The views of a scene show one set of named points, each view turned or mirrored, and shifted as a whole, with a little noise and some points left out.
(in the rows, 128 means zero)

Scene 1
View 1
Q_148: [154 127  92  95 163 126  97 105 157 151 123 149  95 157 107 117 105 138
 114  83 120  96 128 117  76  98 108  91]
Q_578: [151 170 146 126 156  96 133 167 158 112 176 140 115 152 127 112 119 109
 184  53 134 121 133 108 111 101  90 133]
Q_810: [153 150 153 159 116 141 138 168 144 130 152 103 157 155 127  99  76 129
 188  48 128 121 112  74 103  90  59  93]
Q_870: [149 134  91  85 165 114  91 102 161 145 130 155  86 151 111 124 114 133
 115  93 119 107 131 133  73 107 122  93]
Q_203: [158 168 190 136 127 104 163 191 146 153 136  89 157 145 148 104  67 116
 178  91 132 160  96 101 158 113  84  94]
Q_744: [142 191 182  81 162  42 150 192 161 143 159 136 111 130 150 131 116  80
 166 126 137 178 106 166 173 146 147 129]
Q_369: [167 160 152 112 168 106 142 141 162 155 129 125 108 159 124  97  89 129
 137  75 120 122 132 104 137  99  91 106]
Q_817: [159 147 134 121 160 120 132 146 147 136 134 138 119 160 113 106 106 133
 155  63 127 102 118  90  99  89  78 109]
Q_570: [153 140 123 110 157 109 131 161 131 130 130 147 132 152 109 128 126 122
 169  68 131  93  89 106  81  94  87 115]
Q_243: [146 160 117  97 148 104  98 127 168 136 161 140  91 144 130 118 104 117
 137  94 123 137 141 139 102 116 130  99]
Q_221: [121 148 101  63 133  77  71 144 153 130 162 151 108 122 142 165 121  94
 141 145 133 160  95 191  82 150 176  92]
Q_248: [151 152 125 110 160 110 120 146 154 132 151 144 111 152 119 113 113 123
 153  65 126 109 123 111  93  98  94 115]
Q_51: [106 119  72  85  90 118  40 145 129 110 169 146 143 113 131 173 122 101
 168 126 133 146  75 171  25 137 160  75]
Q_390: [150 150 146 112 133 108 127 151 151 157 129 110 134 145 137 115  80 125
 147  98 126 145 105 121 123 116 109  82]
Q_830: [155 166 176  94 166  69 167 191 142 157 116 123 134 145 131 124 105 108
 157 108 132 142  79 129 155 124 107 115]
View 2
Q_243: [130 138  73  65 113 126  87 103  94 166 185 126 126 122 130 156 143 110
 170 139 116 140 164  96 141  95 139 118]
Q_810: [138 162 131  81  91 129 156 166  89 162 153 103  99 158 173 134  62 141
 138 177 129 191 139 136 174  90 160 134]
Q_870: [143 120  55  62 128 121  99 117  86 158 187 102 137 121 124 153 151 130
 164 166 120 111 176 116  97  83 119 110]
Q_744: [114 149 123  89 119 103  55  42 136 143 182 168  61  89 133 151 129  76
 132 104 154 141 140  87 194 136 187 117]
Q_369: [131 126 105  61  88 105 108 124 112 158 195 123 106 127 156 155  89 127
 156 158 127 138 173 107 165 103 154 107]
Q_248: [135 146  88  63 113 105 113 130  93 150 176 116 105 139 138 135 120 131
 133 173 135 144 158 107 138  86 131 139]
Q_148: [147 117  58  64 122 122 116 130  85 154 186  94 133 127 136 150 132 141
 159 179 123 114 175 126  97  79 118 105]
Q_51: [146 170  57 128 184 204 102  90  53 169 119  97 135 112 109 142 206  94
 173 120 122 172 108 144 101 102 133 127]
Q_570: [140 151  92  80 131 108 130 129  91 139 156 108  92 137 138 125 113 137
 108 186 155 147 141 132 123  89 135 136]
Q_221: [138 147  62 111 163 164  63  53  84 160 158 129 118  87 106 155 199  80
 172 106 129 139 135 113 124 119 148 108]
Q_830: [128 146 134  98 121  97 100  78 125 132 172 136  47 104 152 139  94 110
  96 154 177 137 133 129 168 125 174 110]
Q_817: [140 140  98  64 106 103 130 144  97 148 174 110 103 146 152 135  94 143
 126 185 140 145 162 120 139  80 136 127]
Q_578: [125 169 100  60 105  92 108 128  99 150 167 140  93 146 142 131 109 126
 124 159 139 172 148  87 173  91 143 158]
Q_203: [128 148 157  96  89 123 125 114 120 157 167 127  69 126 184 153  54 115
 134 144 145 172 134 136 201 125 194 106]
View 3
Q_390: [124 125 107 133 137 105 155 101 151 129 129 129 136 142 136 146 154 154
 108 144 142 100 138 129 152 163 130 150]
Q_744: [116 173  28 174 109 117 199 105 163 126 156 113 165 129 144 145 140 147
 170  97 104 124 108 122 134 214 150 158]
Q_221: [154 141  63 134 108  58 195  30 152 162 155 166 156 133 146 133 130 171
 156  84  92 124 105 174 133 120 117 191]
Q_817: [122 102 147 150 164 104 163 131 148 123  95 153 123 148 137 155 130 169
 122 138 143 118 155 143 144 159 131  89]
Q_570: [137 110 159 159 145  98 158 132 154 113 105 162 127 141 136 148 111 180
 124 140 140 117 168 144 140 168 128 109]
Q_51: [145 108 116 126 103  26 158   6 140 159 148 198 133 138 133 136 122 197
 136  87  68 103 151 161 121  87 104 206]
Q_369: [121 116 110 142 162 124 173 134 152 123 106 128 134 143 135 153 149 150
 117 145 165 118 127 141 156 175 136  99]
Q_243: [121 108  89 134 157  91 191  76 141 149 118 149 141 147 140 154 151 154
 138 107 131 124 114 159 146 129 128 124]
Q_148: [156  93 136 124 169  86 180  92 141 147 102 173 132 144 140 143 128 168
 117 133 163 129 126 185 157 109 115 106]
Q_830: [141 158 101 173 112 120 164 144 172 106 137 128 150 132 139 138 113 172
 143 135 128 113 150 123 140 225 141 144]
Q_578: [ 82 110 118 176 153 104 179 122 144 119 106 147 125 146 136 169 136 162
 157 105 109 122 147 123 125 172 142  90]
Q_203: [ 92 138 106 152 123 128 135 132 157  99 135 106 130 143 130 153 166 149
 105 155 128  87 162  87 147 213 149 148]
Q_810: [ 77  91 164 151 148 104 127 125 142 104 105 140 103 157 124 166 161 163
 102 153 125  87 185  97 140 170 140 111]
Q_248: [120 101 133 152 162  94 178 116 145 129 104 161 127 146 137 158 125 169
 139 121 130 125 142 151 140 149 132  97]
View 4
Q_203: [ 81 108 180  83 107 125 153 144 159 170 143  59 148 105 104 144 171 149
 122 167 143 156 132 184 111 113 142 113]
Q_578: [ 96 153 118 112 114 137 155 170 162 118 164  96 106 116 106  87 154 137
  98 158 150 120  97 201 138 124 167 149]
Q_221: [135 132 151 194  86 107 179 135  99 134 105 148 104 164 124 112 115 120
  57 161 101  57  91 132 152 169  99 124]
Q_248: [102 144 104 124 104 143 160 161 148 104 160 119  96 122 125 113 156 159
  76 149 163 121  94 184 127 152 169 132]
Q_817: [ 91 141 103 110 103 152 158 158 154 108 165 115 101 113 124 128 175 170
  80 149 174 140 105 185 116 150 180 125]
Q_369: [104 125 118 101  98 140 137 150 160 109 156  99 104 121 131 139 140 156
 103 152 167 142 132 188 118 148 167  93]
Q_148: [114 125  88 147  98 156 148 141 128  85 149 154  84 134 150 141 150 171
  60 147 177 121  97 159 123 185 168 109]
Q_744: [121 144 177 123  75  72 171 166 149 148 130  71 116 148  97  93  95  97
 114 159 102  91 142 185 149 117 105  86]
Q_570: [ 95 151 111 125  85 138 187 165 143 117 163 121  99 118 112 117 193 174
  57 145 161 129  95 175 114 148 168 128]
Q_243: [115 126 117 146 112 137 142 143 133 106 134 134  98 141 140 117 117 134
  92 158 148 100 102 166 145 163 144 124]
Q_390: [100 106 148 118 102 134 151 133 139 139 134 103 126 121 124 149 152 152
  95 161 147 136 119 165 118 145 140 106]
Q_51: [109 124 147 213 107 139 191 125  79 149 102 170 123 145 119 118 176 148
  32 167 110  60  45 111 145 175 101 174]
Q_810: [ 62 112 137  89 142 173 144 142 157 148 157  93 142  88 107 130 202 165
 107 170 170 156  84 188 119 120 173 175]
Q_870: [123 131  91 158  99 150 150 142 125  84 141 160  78 146 150 130 132 159
  59 147 165 106  97 157 128 187 157 108]
View 5
Q_810: [110  93 110  72 136 113 131 104 189 111 137 171 151 127 131 124 119 106
 104 111 174 110 161  94 100 108 117 138]
Q_578: [ 73  94 120  86 149 145 132  78 154 126 133 190 105 108 147 120 131 152
 123 110 143 123 125 116 137 127 134 143]
Q_870: [ 99 166 107 130 162 163 154  86 115 131 121 179  95 152  83 135  43 163
 125 106 102 126 117 103 120 160 124 123]
Q_390: [119 129 111  95 171 110 119 103 137 119 119 169 125 157 126 118 101 128
 119 101 152 110 140 126 137 140  91  89]
Q_830: [ 81  90 147  89 190 104 106  77 133 113 126 156 101 129 169 129 121 158
 144 107 186 123 121 130 150 158  61  76]
Q_744: [ 83  96 133  93 199 115  96  83  97 130 112 194  76 140 179 107 162 172
 154  94 145 125 106 179 199 160  95  57]
Q_221: [ 95 120 100 143 158 144 125 103  74 137 101 201  97 204 123 116  77 180
 141  99  96 166 117 159 158 198 148  42]
Q_817: [ 94 123 122  92 158 138 143  81 159 115 138 167 115 117 116 136  86 143
 117 115 152 109 135  89 109 130  98 145]
Q_243: [105 141 103 107 164 145 136  94 127 135 118 197 100 147 115 116 106 147
 127 100 117 110 125 131 148 136 130 115]
Q_248: [ 86 119 116  99 153 149 144  82 146 129 129 178 105 122 120 130  89 152
 125 112 133 121 127 101 119 140 120 135]
Q_203: [120  98 122  70 172  90 101  99 162 110 123 165 135 137 161 115 152 112
 119  96 188  96 149 134 145 119  78  86]
Q_148: [120 176 102 123 159 151 155  94 135 125 124 170 110 151  75 137  38 142
 112 111 114 111 134  90 104 149 111 129]
Q_51: [ 90  90  82 149 109 140 134 123  98 134 111 198 139 228 110 119  48 167
 124 108 107 200 149 131 112 203 181  46]

In a view up to two points have been moved. Name them for each view, in the order of its rows, or write -.
view 1 | Q_830
view 2 | Q_369
view 3 | Q_570
view 4 | Q_810
view 5 | Q_243, Q_148
